Points on a hilly landscape, in no order, each with its height.
A ball rolls from a point to the lowest of its 3 nearest points, and stops where none of them is lower. Distance is the straight distance between rows; heights are no part of it.
k_418 h=5.29: [141 138 121 134 149 126 114 158 133 127 136 135 132 128 129 134 125 115
 120 125 138 128 102 144]
k_336 h=0.32: [140 137  80 103  84  38 163  74 196 120 198 203 119  77 122  94 152 130
 123 156 180 145  31 155]
k_203 h=2.41: [175 123 126 176 159 158 181 168  90 124 109 118 161 109 110 174 138 101
 138  69  84 165 149 151]
k_134 h=1.43: [185 137 119 175 149 146 154 165 105 133 125 149 149 111 112 145 137 109
 127  88 103 161 118 163]
k_45 h=1.91: [ 94 133 143  78  85  98  93  65 178 129 139 138 102 142 129  62 153 139
 123 182 177  94 101  96]
k_783 h=5.10: [ 79 123 164  67  88 100  62  58 172 133 137 136  78 157 133  55 162 152
 131 175 186  88 110  81]
k_290 h=2.03: [119 149 109  99 116 107 119 109 170 131 139 133 130 117 133 105 122 122
 115 157 165 114  96 126]
k_819 h=1.81: [110 127 167 150 139 186 110 160  68 141  80  80 126 175 132 149 112 131
 120 110  83 126 218  99]
k_28 h=5.04: [ 77 119 165  64 102  94  47  59 165 133 136 126  75 158 138  58 163 151
 133 171 180  87 119  80]
k_298 h=2.83: [199 150 106 183 138 139 168 162 108 142 119 155 172 103 103 141 133  96
 120  85  90 177 104 185]
k_163 h=3.65: [ 99 112 168 139 136 168 116 151  84 133 101  87 123 170 133 148 104 145
 130 119  94 115 191 100]
k_241 h=3.80: [125 151  99 112 100  95 136 109 169 131 146 152 138  90 125 112 123 118
 113 155 168 119  88 136]
k_457 h=2.29: [103 145 127  81  89  98 115  76 186 126 140 142 108 130 133  71 137 138
 121 183 179 101  95 111]
k_82 h=0.37: [ 72 105 163  74 132 103  61  69 134 121 128 109  78 169 147  93 161 152
 146 154 158  98 144  92]
k_851 h=5.36: [ 92  99 156 126 148 147 104 143  95 124 126 105 120 164 144 136 113 153
 146 132 112 106 158 117]
k_521 h=2.75: [125 130 161 157 147 186 137 165  66 133  75  71 132 160 134 172 109 121
 112  95  82 141 208 110]
k_83 h=5.06: [141 145  79 115  86  85 154 106 174 137 161 172 141  69 119 124 111 127
 122 151 156 127  80 147]
k_775 h=3.99: [153 146 111 147 138 128 118 157 141 136 129 143 138 117 127 135 122 109
 118 122 141 132  98 143]
k_419 h=2.90: [ 89 113 161 136 131 173  94 151  75 143  95  86 117 173 140 132 104 149
 135 118  92 105 208  93]
k_7 h=4.10: [127 119 156 155 145 179 148 165  75 123 104  94 129 152 131 166 108 128
 126 109  89 140 183 106]
k_738 h=5.21: [155 136  68 131  91  80 166 114 174 134 175 181 153  65 112 129 108 127
 126 144 136 135  67 164]
k_261 h=4.39: [152 143  76 133  92  90 155 116 172 135 169 168 150  69 111 133 107 122
 126 143 144 132  76 149]
k_894 h=0.64: [120 136  96  97  80  79 159  71 188 120 171 178 117  92 130 102 137 137
 119 178 178 121  72 134]
k_627 h=1.15: [116 138  99  94  82  90 148  77 186 123 159 162 115 102 131  97 132 134
 112 183 177 112  80 131]
k_435 h=3.09: [129 127 155 165 150 184 154 171  70 131  69  71 146 151 127 183 119 111
 111  93  72 149 203 116]
k_34 h=2.19: [108 128 176 144 144 189 103 162  61 144  63  66 118 184 135 144 115 130
 119 103  84 127 226 102]
k_793 h=1.23: [142 119 145 162 151 170 159 159  83 121 115 107 136 137 127 171 126 125
 127  94  93 149 167 116]
k_116 h=5.17: [139 125 127 137 158 139 117 154 120 121 135 133 127 127 133 139 128 125
 134 117 132 123 118 134]
k_983 h=1.37: [151 134  76 104  83  48 168  80 194 120 199 207 125  68 117 107 142 129
 127 147 165 147  36 159]
k_727 h=2.01: [154 119 135 176 155 161 169 162  85 120 113 110 144 125 114 175 133 117
 132  83  88 157 158 129]
k_981 h=3.05: [146 135  79 104  85  58 170  81 189 125 191 191 127  67 116 114 132 133
 128 148 163 139  48 158]
k_882 h=3.22: [168 122 127 176 160 163 180 168  85 125  97 104 164 113 107 190 130 111
 138  69  72 168 168 137]
k_266 h=5.11: [ 69 119 167  64  90  91  44  58 168 132 141 139  67 163 137  53 171 159
 136 177 192  84 114  65]
k_314 h=0.58: [ 66 101 154  80 138 111  72  95 118 118 118 105 101 162 150 113 149 152
 153 143 143 101 159 107]
k_132 h=1.79: [100 105 139 105 154 128  97 129 117 116 127 106 115 155 151 122 124 147
 144 136 128 106 142 123]
k_299 h=2.50: [ 67  98 153 100 149 132  85 118 103 127 119 103 112 168 147 131 118 161
 152 139 123  95 178 110]
k_86 h=2.66: [142 136  76 108  82  63 168  90 184 124 184 186 131  76 118 112 132 127
 126 151 170 135  60 147]
k_506 h=3.43: [150 147  80 132  98 103 139 133 168 142 149 163 148  79 117 123 116 115
 118 145 140 132  82 147]
k_884 h=1.44: [116 110 147 150 151 164 134 157  91 119 121 105 121 155 141 151 111 140
 137 118 103 125 163 114]
k_857 h=2.73: [ 63  90 156  96 138 132  72 113 102 129 117  98 112 164 146 125 128 160
 155 144 125 100 175  99]
k_630 h=2.45: [167 146  79 149  95 101 149 140 162 151 158 169 162  75 108 133 108 115
 121 131 127 144  77 158]
k_259 h=1.70: [112 113 133 118 155 135 102 143 124 113 135 120 121 151 145 127 119 139
 137 131 130 113 125 132]
k_3 h=5.64: [111 117 163 147 141 179 132 154  78 126 100  87 128 164 137 153 105 137
 125 117  86 133 193 103]
k_837 h=2.30: [ 96 139 137  75  97 102  94  82 172 124 127 130 107 146 132  74 154 133
 120 171 170  97 100 108]
k_690 h=2.28: [173 127 123 168 155 149 152 165 103 128 125 135 141 123 117 152 134 118
 132  86 107 155 121 148]
k_174 h=3.04: [127 123 163 155 140 184 143 164  75 131  77  73 130 158 134 170 105 125
 113 101  80 138 205 104]
k_874 h=3.29: [140 119 151 166 147 177 163 166  75 131  83  78 143 143 124 184 114 110
 118  91  81 154 194 114]
k_442 h=3.33: [109 138 119  83  70  92 143  64 191 117 173 165 106 118 132  77 139 143
 120 195 190 107  74 119]
k_453 h=3.42: [138 149  92 129 106 107 132 124 164 139 147 150 141  90 120 119 118 122
 112 144 156 123  88 140]
k_613 h=3.71: [ 89 114 150  77 131  96  73  88 143 123 129 109  97 156 142  90 153 148
 135 158 153 101 131 116]
k_653 h=5.34: [131 134 129 123 152 124 107 146 136 126 133 127 125 134 143 122 121 120
 126 132 145 121 108 136]
k_634 h=4.07: [ 76 112 165 128 133 166  92 140  76 143  99  90 117 174 141 134 108 149
 142 131  97 103 204  89]
k_249 h=1.78: [ 81 100 146  89 146 121  82 113 118 121 128 105 111 159 149 118 137 153
 155 141 133  99 154 113]
k_95 h=2.65: [140 148  99 133 126 116 119 135 160 141 137 149 140 104 127 124 119 114
 111 144 148 128  98 146]
k_155 h=2.77: [154 148  88 144 105 111 134 137 160 142 146 156 150  85 118 131 108 112
 117 140 145 128  87 153]
k_138 h=2.34: [152 121 134 170 159 155 158 159  97 119 120 125 135 127 128 161 134 120
 138  92 102 149 141 129]
k_380 h=2.12: [115 109 143 131 152 152 130 152  97 112 131 114 120 154 140 144 117 142
 141 118 121 123 148 119]
k_943 h=2.32: [193 131 111 180 171 155 189 167  91 128 105 119 180 102 102 176 131  96
 139  53  67 176 142 172]
k_443 h=0.34: [ 95 137 130  81  74 104 116  59 183 121 157 159  95 129 133  64 145 150
 121 194 185  99  82 107]
k_741 h=1.32: [193 136 111 178 166 152 181 162  94 126 110 136 169 101  98 166 139 103
 137  63  79 168 132 173]
k_410 h=0.45: [ 95 116 139  89 150 111  90 114 137 112 128 110 107 151 147 105 137 140
 139 142 142 104 128 120]
k_853 h=3.62: [179 127 127 184 164 161 189 169  84 132  96 103 173 110 101 193 125 105
 144  59  61 175 163 155]
k_279 h=1.67: [ 89 135 145  71  74 102  97  66 181 130 142 148  97 141 130  57 143 148
 126 189 186  93  93  95]
k_886 h=1.65: [ 76 104 150  83 146 111  73  98 121 122 127 104 104 159 146 108 141 154
 145 144 142 101 147 107]
k_988 h=0.55: [204 143 106 180 160 149 178 164 102 134 113 140 169  98 102 154 139  95
 130  66  80 176 120 181]
k_100 h=2.85: [ 92 129 145  70 109 102  77  80 164 123 126 118 101 155 139  69 152 139
 127 164 164 100 110 105]
k_54 h=4.20: [ 73 109 155  74 134 101  71  83 139 121 123 107  94 159 147  98 158 148
 147 152 152 104 138 108]
k_242 h=4.06: [135 148  84 114  92  96 145 107 179 131 157 158 136  78 125 120 118 115
 116 157 164 123  82 135]
k_175 h=1.92: [120 149 107 100  92  97 131  84 175 127 145 146 123 109 130  96 129 127
 112 172 173 112  88 123]
k_880 h=7.39: [155 133  70 116  88  69 167 100 182 126 182 188 136  60 119 118 124 125
 132 141 151 142  61 157]
k_540 h=2.79: [162 121 132 172 157 154 160 169  97 120 121 129 141 124 114 160 137 118
 137  86  97 154 145 135]
k_479 h=3.08: [205 139 100 184 172 151 202 172  91 130 100 118 188  98 101 172 122  91
 138  46  56 181 133 190]
k_974 h=0.17: [134 114 148 156 155 169 144 158  96 117 120 116 128 144 132 163 116 133
 133 106 104 137 157 111]
k_37 h=1.14: [191 137 114 181 152 141 166 164 106 132 114 143 158 105 107 157 138 103
 128  79  93 168 120 169]
k_327 h=2.14: [ 77 102 153  99 147 126  83 122 110 120 127 108 113 161 154 130 125 155
 153 136 130 100 157 111]
k_696 h=2.26: [184 158  98 172 116 128 150 162 133 154 140 166 159  89 105 128 118 103
 115 116 111 157  84 167]
k_110 h=0.19: [130 133  81 106  78  71 164  75 190 125 181 186 122  85 123 110 134 131
 120 163 172 127  64 142]
k_595 h=1.95: [136 112 139 149 154 152 137 154 105 118 134 121 126 142 133 146 123 134
 139 108 118 131 132 123]
k_107 h=0.56: [128 133  91 101  77  58 164  64 198 116 196 194 107  86 124  96 149 136
 119 166 180 135  49 143]
k_616 h=1.82: [121 142 122 105 126 109 116 118 161 126 133 134 124 123 135 105 125 116
 110 151 162 113  99 130]
k_568 h=2.59: [112 147 117  89  98 101 121  87 178 127 137 140 117 124 138  90 130 127
 114 171 171 106  94 122]
k_185 h=0.71: [138 131  83 101  84  61 166  76 197 120 189 195 116  79 120 107 139 134
 125 156 174 140  50 150]
k_921 h=6.36: [167 134 116 165 149 138 132 164 123 135 133 146 132 115 123 140 131 112
 122 106 129 142 111 151]
k_962 h=1.11: [142 116 140 162 155 160 148 161  97 120 125 119 134 134 124 160 125 133
 135  96 105 138 151 119]
k_92 h=2.24: [107 132 175 147 151 194  86 159  55 139  61  60 112 185 136 141 121 126
 124  97  80 123 235 101]
k_181 h=1.64: [120 145  96 101  86  88 149  88 182 121 162 161 128  96 123 107 126 128
 119 167 168 121  82 133]
k_673 h=2.25: [163 149  94 145 106 114 132 144 152 151 143 155 158  81 116 129 111 112
 117 130 133 139  82 154]
k_655 h=1.87: [187 130 123 177 159 155 181 166  99 122 117 130 155 101 105 166 140 102
 130  68  86 169 134 165]
k_635 h=3.92: [102 107 164 141 143 169 119 149  84 127 110  98 124 166 138 145 110 144
 137 123  96 121 185 101]
k_614 h=2.35: [114 134 168 152 141 189 121 160  62 136  62  65 132 177 139 155 115 124
 113 100  74 140 225 109]
k_90 h=1.73: [105 110 140 109 151 132  99 139 119 116 137 114 118 159 141 127 121 142
 141 132 131 113 136 124]
k_216 h=3.31: [156 119 132 162 158 151 140 162 105 122 135 135 131 133 128 151 128 120
 129 103 118 138 131 140]
k_109 h=1.30: [114 134 124  90 123 108 102 105 161 127 127 125 121 134 134  94 134 125
 119 155 165 103 102 120]
k_430 h=2.10: [113 114 155 136 148 162 128 152  88 121 127 106 124 156 142 145 111 141
 141 121 105 121 164 109]
k_448 h=0.44: [ 98 121 169 141 139 187 110 154  70 139  84  79 120 174 141 139 106 136
 124 116  92 122 204 104]
k_791 h=1.93: [187 146 107 173 131 136 146 159 126 144 130 156 155 105 113 138 129 107
 115 105 114 154  99 166]
k_570 h=2.36: [199 150 103 182 127 130 158 159 120 150 123 165 165  95 103 133 127 101
 117  99 101 163  93 174]
k_800 h=3.85: [159 128 130 179 161 168 181 171  78 121  91  96 166 120 114 190 120 105
 128  69  66 165 181 129]
k_91 h=2.37: [174 121 127 178 165 158 170 163  96 125 115 123 146 113 109 169 138 109
 137  75  92 165 141 145]
k_975 h=5.02: [ 91 103 162 128 141 156 112 149  87 130 110  99 121 164 139 137 106 147
 142 131 105 108 179 102]
k_146 h=4.89: [ 80 119 167  70 111  97  52  63 155 124 129 124  71 161 140  67 168 152
 133 167 178  94 125  83]
k_795 h=2.13: [134 149 105 115 125 111 114 131 159 132 137 131 133 111 130 120 120 116
 113 144 154 122  96 139]
k_147 h=2.31: [117 129 175 149 158 201 102 165  48 134  50  53 123 187 135 153 121 122
 115  93  78 133 233 117]
k_281 h=3.56: [149 125 150 174 151 170 167 169  74 125  83  83 154 127 119 194 119 107
 121  83  74 158 196 122]
k_420 h=1.40: [103 116 141 108 155 120  97 132 129 115 129 119 118 148 146 116 129 140
 135 136 136 109 125 129]
k_304 h=4.59: [153 124 127 155 150 141 129 158 117 121 134 142 129 124 129 144 126 123
 125 111 127 135 118 142]
k_755 h=3.50: [137 122 148 162 149 175 162 164  80 124  93  89 136 143 126 183 115 118
 124  97  82 151 183 109]
k_963 h=2.11: [ 97 124 147  79 131  95  80  97 147 118 124 116 104 153 146  95 148 143
 133 146 156 102 124 112]
k_765 h=2.40: [173 152  89 161 100 117 146 151 146 153 151 168 159  83 107 132 110 112
 116 127 110 152  76 164]
k_758 h=0.72: [166 148  95 153 126 122 127 156 141 146 137 154 145  98 116 134 120 109
 120 125 135 141  94 150]
k_941 h=3.66: [ 87 122 152  67 116  94  74  79 162 124 128 118  94 156 138  73 159 146
 131 156 166  98 120 102]
k_754 h=1.71: [113 134 125 104 136 106  98 121 152 120 128 122 121 142 138 107 127 124
 123 149 157 111 110 127]
k_692 h=5.03: [ 68 102 158 120 136 161  82 134  82 134 106  94 115 169 136 135 110 156
 146 132 105 102 198  95]
k_499 h=0.67: [103 134 133  87 123 101  91 102 161 122 125 122 113 141 138  86 139 129
 125 158 157 104 106 121]
k_128 h=1.12: [115 135 104  97  78  83 154  74 195 113 173 169 110 105 128  90 135 135
 117 183 180 122  72 125]

Where does a ball stop that starts at each point below?
k_568 => k_110
k_281 => k_448
k_738 => k_758
k_882 => k_988
k_116 => k_974
k_570 => k_988
k_174 => k_448
k_696 => k_988
